Each row is a point on a tangle of strands that fork and nearly touch. The rows are in no order.
Two points are linked if the straight distance between their rows is under 64.6. Some points are linked to none.
(327): [ 16  14 -29 -27 -22  -2 -10   7  -4   3   8  10   0  -1  27  25   5   2
  10 -12  -7 -12   0  27]
(603): [ 18   8  15   5  -4 -33  12 -15  -6  22   9 -24 -15  12  -4   2  17  -7
 -20   4  21  -1 -23  -9]
(109): [-20 -11   1  -6  -7  26  13  14   1 -17 -16   1  -2  16  19  -3 -20  18
  -8 -23  -3   5   8  -3]
(20): [  9  16  -3   1   0  -8  26   2  -2  -8   7  -5  -2  22   4  -7  -5   3
 -19 -16  -1 -10 -28  -2]
(732): [  6 -11   6 -15 -10 -15  20 -10  -2  -4  22 -28 -27 -12  12  -7   9   6
  -4   1 -13  -5 -19  -9]
(868): [-15  -4 -48   5 -11 -10 -15  11  -7   9 -11  -1   2 -20  38  34   4  18
 -12  29 -18  10  18  18]
(922): [ -5 -21  -7   8 -22  -2  24  -2  16  -7  -5  -4   0 -18  15 -16 -11  -2
 -21 -17  11   3 -17  -1]
(579): [  5   8  15   6  -9  26  -8 -19  12 -21 -34  37   0   9  -5 -19   4 -13
  -9   1  -9  -7   0  -5]
(785): [ 29  28 -24  -9  -1 -15  15   8  -6   4  15 -26  -6  27  17  17  -1   5
 -14 -15  16   1 -21   2]
(285): [ -2 -27  -8  13  12   4 -15  -6  -6  -8   4   9   0  -8  -5 -18   8 -18
  19   6  22  13  -3 -31]
(675): [-16  19 -11  39  -3   5  17  -4  -1   5   5 -11  12  14 -12   0 -19 -18
 -14   1  13   4 -10   2]
(29): [-18  12  -6  21  10   1  -3  -8 -13  -7  18   0  -6  11 -16 -14   8  -4
   4  15 -21   1   5 -10]
(61): [-13 -10   8 -22  -3   1  40  14   5 -13  -4  -9 -14  13  16  -3 -20  26
   0 -22  -9  20 -11  -6]
(672): [  1  13   4  -1   2   8 -27 -16  17  -1   4  20   0 -37 -17 -16  16 -10
   4  30 -12   1   3  18]
(736): [  0  17 -36  30   9 -33  13 -16 -10  -2  16  -2   5 -15  13  18  -3  -2
   2   9  -9   7  15  -3]
(530): [-29 -29  -7  -2 -25  30  -3  22  17  -9 -16  12   8   1  17  -3 -11   4
  -7  -6  -1  -4  13   4]
(295): [  8  11 -10  -7 -13  -8 -18  -5  11 -10  -3  40  -1   9  -2 -15   4  -5
  -3 -16 -13 -28 -26  -1]
(518): [ -3   5 -12 -21   0 -13  23  14  -1   1  33 -19 -15  -2  19  22 -13  12
  18  -6 -21  14   9  22]
(633): [-13  -9 -24  40   3   9 -21 -19   9   8 -29   2  26 -21   9  24  11  -4
  -8  40   0 -24  20 -14]
(513): [ -4   7 -15  24   7   6  10  10 -12   5   8 -21  21  10   3  18   7   6
   0  -1  16   3   8   0]
(791): [-21  -1  14  17  15  -9  19 -11  27   4   2 -10   3  31  -7   5  10 -10
 -10  -1  34  18 -17 -24]
(809): [ -2   8   9 -20   4  15 -12  -3   4  -1  12  17  -1 -13 -13 -14  33   4
   2  18 -29 -14 -11  16]
(385): [ 19  23  10  -8  11 -13 -13  -3  -7  -4  21  11   6   7 -19  -2 -23  -5
  16 -23  -1  -7   5   3]
(657): [-17 -25 -12  25   4 -12  20  16  11  -3  12 -16   5  20 -10  -9  12  -3
  -5   4  18  14 -25 -18]
(68): [ -4  22 -15   0 -17  24  -5  -9   4 -15 -12  -6 -14  15  29  -1 -10  -4
 -26   9  -9 -12  17   2]
(600): [-15 -32  -8  -1 -12  15  -7   5  19 -15  -6  15  11 -22   3 -20 -10   1
  -4  -7  12   4 -16  -2]
(229): [ 14  10  26  -4  17   0  -9 -16 -21  -4 -19  25 -18   5 -14 -26  -9  -3
  -1  -2   2  -4 -13 -27]
(146): [ 16  11   3  -6  -5  -1   4 -28  12 -14  17   9  -2 -26   2  -1   8 -10
   8 -11  -5  -9   2   1]
(183): [-25 -19   1 -13  -3   9   9  13   5   6  22 -30  -4  -5  24  18  -9  14
  16   3  -7  14  21   5]
(74): [ 10   9  38  -7  22  10   1  -4 -12  -4 -29   5  -3  19 -17 -19  -3  14
  -6 -10  16  12   0 -29]
(631): [ -1  12 -14  17   5  20  -7   6 -19  10  -1  -7  24   2 -10  13  24  12
  -5  12 -13 -15   1  24]
(467): [ -6   7 -25  14  13 -22  11  -3 -16  -5  12  -4   7 -14  10  21  22  17
   6  18 -30   9   8   7]
(72): [ 17 -16  12 -19  17  -7  19  15   5 -11  17  -7   1   0 -16  -6  12  14
  17 -17   6  12 -26  -1]
(658): [  4 -33  26 -23  16  20 -10  20  -5   3 -25  -6   7 -11  -3 -17 -13  13
  -1  -9  27  15   9 -10]
(420): [ 10   4  -7 -25   5  -7  28  22  13  -6  14  -1  -1  11   5   7  -6   5
   8 -31 -32 -20 -22  30]
(165): [ 21 -12  24 -10   7 -33  16  -4  16  10  14 -13 -13   7 -19  -2  21   1
  -7  -4  23  15 -30  -2]
(827): [  3   3  14   2   6  -4  -3  -3   6  -1  -4   7   3 -18 -24 -30 -35  -3
 -21 -10  -1   2 -24  12]
(471): [-10   5 -16  -7   0  -9 -10   5 -23  11  14  -2  -4  -7  14  23  17  27
  13  24 -39  -2  10  20]
(659): [-11  10  23  11   6   7  22 -11   8  -1  -1 -23  -6  15   9  -1   7  -7
 -18   1  17   1   9 -32]
(32): [ 15   8  17 -30   2 -19  26  21  -2   6  -5  15   0   7   2  -5 -21  12
  -2 -43 -19  -8  -9  19]
(313): [ -4 -18  22   2 -11  18 -23   3  -6  -6 -20   1  -3   1  -7  -7 -12  -9
  -6   5   6   2  37   1]
(217): [-16 -11   1  -2   8  17 -18  -1  -4   4   9 -24  10 -13   1  15  -2  19
  15  15  -5  -1  40  -2]
(322): [-26 -28 -11  17  -1  -5   6  24  -3   7   2 -21   1  30   6 -10   3   5
 -11   5  25   0   2 -27]
(856): [  0  31  10  21   1   9  16 -22   0   0 -14 -16  -8  19  14  16 -11 -25
  -4  -1  25   1  15 -27]
(282): [  3   0  38 -13  34   7  -3   9   7  -2  -2  -8   7  16 -20  -7  12  11
  -5  -5  35  27  -2 -16]
(664): [ 21  17   6   9  16 -26   1 -19 -14  19  15 -10  -6  10 -21  -7  12 -14
   2   4   7  -9 -30 -20]
(90): [ 12  17  32  -3  28 -12   5  -4  10   3   9  -2   0 -21 -26 -26 -16 -13
 -11   0  11  18 -17  12]
(602): [-15   2   0  31  30   3  16 -14  19  21  -8 -20  26  -5  -7  20  16 -21
  11  19  39  -2  -2 -31]
(454): [  2  -6  -5 -15   0   6   6 -16  12  -8  24  -4  -3 -28   3  -9  23   6
   2   7 -21  -9 -18  10]
(353): [ -1 -28  26 -29  -6  31 -26  14  -9   0 -28  17  -1  -4   5  -4 -11  13
  10  -4  -5   6  10   5]
(798): [ -5  13  11 -25 -31  10   7   2  22 -12 -13  30  -8  -8  19   0   2  -1
 -11  -5 -15  -5   8  24]
(312): [  6   5 -26 -23 -20 -31 -12  14  22   2  20  22  -8  -1  11  12  -4  -3
  13 -12 -26 -16  -6  21]
(99): [  2  16 -46 -11  -7 -26  17  12  -3   1  17   7 -18  -2  25   9  12  -7
  -8  11 -33   3   5  29]
(585): [ -5  -2 -19  41   1  10  -6 -13  -5  16 -16  -3  24 -22   4  15  11 -23
   1  18  14 -10  17  -1]
(274): [-12  -8  22  15  21  10   9   0   8  17   1 -26  11   2  -9  -1  20 -15
  -5  18  29   2  23 -26]
(740): [ -1   2 -21   1 -32   6 -26   1  10  -6  -5  36   2   6   0   3   8  -2
   5   6  -2 -15  -5   4]
(933): [-24 -22   5  -1 -18  26 -19  10  15   2 -12  -3   4   1   6  11  -4   3
   3  18  -9  -3  49  12]
(735): [  6  19  24  10  29   1  -3  -7  -5  10  11 -14   9 -25 -25 -10   7 -14
   2  19  11  19   7   9]
(101): [-12 -33   3  14   6   8  -6   9   1  -5  -6  -3   7   9   1 -13 -14  -3
   9  -9  32   4   5 -42]
(789): [ 13   3  23  15  -5  10 -25 -21  -9   2 -21   8  -4  -7 -16  -6 -15 -35
   5   8   9   4  26  -1]
(968): [ -2 -31  -2  -6   3 -18  -2  24 -12  12  20  -7   0 -11 -20   1  -1   2
  21   6  -4  20   1  24]
(961): [ 18  15 -17 -15  -1 -26  22  15  -9  10  25 -30  -8   8   8  26  -1   8
  -3  -6  -1   7  -1  24]
(284): [  0 -33   8 -32  -4  -6  -9   4  -6  -2 -10  26 -20 -15   4 -27   1  18
   8  -2 -18  -1 -33  -6]
(930): [  6  -9 -12  13  -7  12  -2 -12   1   1  -4  -6  11 -27  19  22  22 -14
   8   4  14 -10  33  -6]
(888): [  3  18   4 -10 -37  23 -14  -1  38 -19 -22  31   5  12   1  -2  10   3
 -11  10  -3 -16  -8   7]
(668): [ 14   3  26 -16   8   6  16   8   0  -4   6 -17  10  20  -2  12   6  17
   3 -27  27  12  -7  -9]
(332): [ -9   2 -35  11 -20  12 -26   8 -13  13 -13  -7  11   5  16  19   7  13
 -15  23 -11 -14  16  19]
(306): [  5 -20   0 -19 -10  -8 -27   8  -6   3  16  12   1 -21 -13  -4 -15  -1
  16  -8   4  13   4  19]
(409): [  9  18  -5   5  12 -16  13  -2  -1  -6  -1  15  -4  24 -10 -19  -4 -11
  -5 -26 -18 -29 -34 -12]
(849): [  7  24  34  17   7  14  12 -22  -5   9 -25  -4   4   8 -16  10 -13 -40
   7  -2  23   3  13  -9]
(252): [ 14 -40   0 -22  -6 -25  21  20  -7   2  -6  13 -24   5   1  -5  -6   9
  15 -15 -21  -7 -37   0]
(498): [-11 -14  -9  -4  -4 -14  -8  18 -24  23  21 -13  -1  -1  -8  11  -1  21
  19  15 -31   4  -4  30]
(363): [-10   4 -18  30  14  13 -40 -25  11  -2 -16  15  20 -15 -14  11   4   5
  12  39  -8   0  15 -10]
(77): [  9 -20  17 -16  13 -19  -6  -2 -17  -1 -18  21 -26 -12 -13 -42  -7  15
 -11  -8  -4  11 -23 -19]
(310): [ -3  20 -25  22 -15   3 -33 -14  19  -8  -3  33  19   1 -11  15   3  -3
  18  20  -4  -5  12   0]
(43): [ 18  -9  29  -2  25  32 -15  -2  -6  -7 -45   2   2  -5  -8 -19 -19  -7
  -3  -3  29   7   6 -18]
(841): [ 15   1 -16  -3 -20   4 -20  -3  -9   2   4   6  14 -16  12  30  14  -1
  15  -6   7  -2  25  21]
(323): [ 14  16  14   4  15 -14 -10   2 -24   9  21   4   6  -1 -30   1   3  -9
  17  -1   4  11  17   9]
(196): [ -7  13 -16  16  -2  34 -12 -16   6 -11 -18 -16  -2  17  18   8  10  -1
 -12  25 -12 -23  31 -11]
(835): [ 11  12  21 -26  16 -23   4  12 -11  -5   6   9  -8  22 -19 -10 -19  20
   4 -34 -14   0  -8  -6]
(960): [ -8  12   1  15  -9  21  -3 -10  12 -11   1  -4  11   0 -10 -10 -34   0
 -15 -10  -3  -6  -4   9]
(610): [ -6  15   0   0 -19  13  11   0  -1  -8  -1  -2 -11  -1  15  -2   5  -8
 -15  -1 -10  -1  29  18]
(729): [ 14  -5  -1 -15 -18  -2  -4  -2 -24   4  -7  -1 -15  11  16  -4  -4  11
 -11 -17  -3 -22 -26  -3]
(4): [ -3  18 -40  21  -4 -28  19   2   0  -6  22   0  -5   6   6  -2  -7 -13
  -5  -2 -15   1   3  12]
(386): [  7  -6  14 -25 -18 -10  -7  19 -10  10  -6  26   1  -6  -6  -7 -19   2
  -3 -25 -10  -4  -6  29]
(857): [-15  20   2  23  28   5   9 -27   8   8   0 -10  13  -8 -16  14   0 -24
  28  15  21  15  -4 -24]
(917): [ -6 -19   7 -15 -14 -14   5   5 -21   6   7 -22 -29   9  20  -2   5   7
  -3   0  -1   5  -5 -15]

Follow the links from the first point to the second, and from the first to the third. Name the last point that the two ways share.
(217) / (809) / (196) => (20)
(785) / (603) / (284) => (74)
(20) / (659) / (72) => (313)
(961) / (285) / (165) => (313)
(312) / (600) / (798) => (740)

A fork is a point with three links. Follow the links from the first point to the second and name the forks in between, in order.
(229) / (922) => (74) (313) (933) (530)
(600) / (729) => (530) (933) (20)
(312) / (274) => (740) (20) (933) (313) (659)
(857) / (327) => (659) (313) (933) (20) (740)
(933) / (285) => (313) (659)
(585) / (518) => (740) (20)
(530) / (322) => (933) (313) (659)
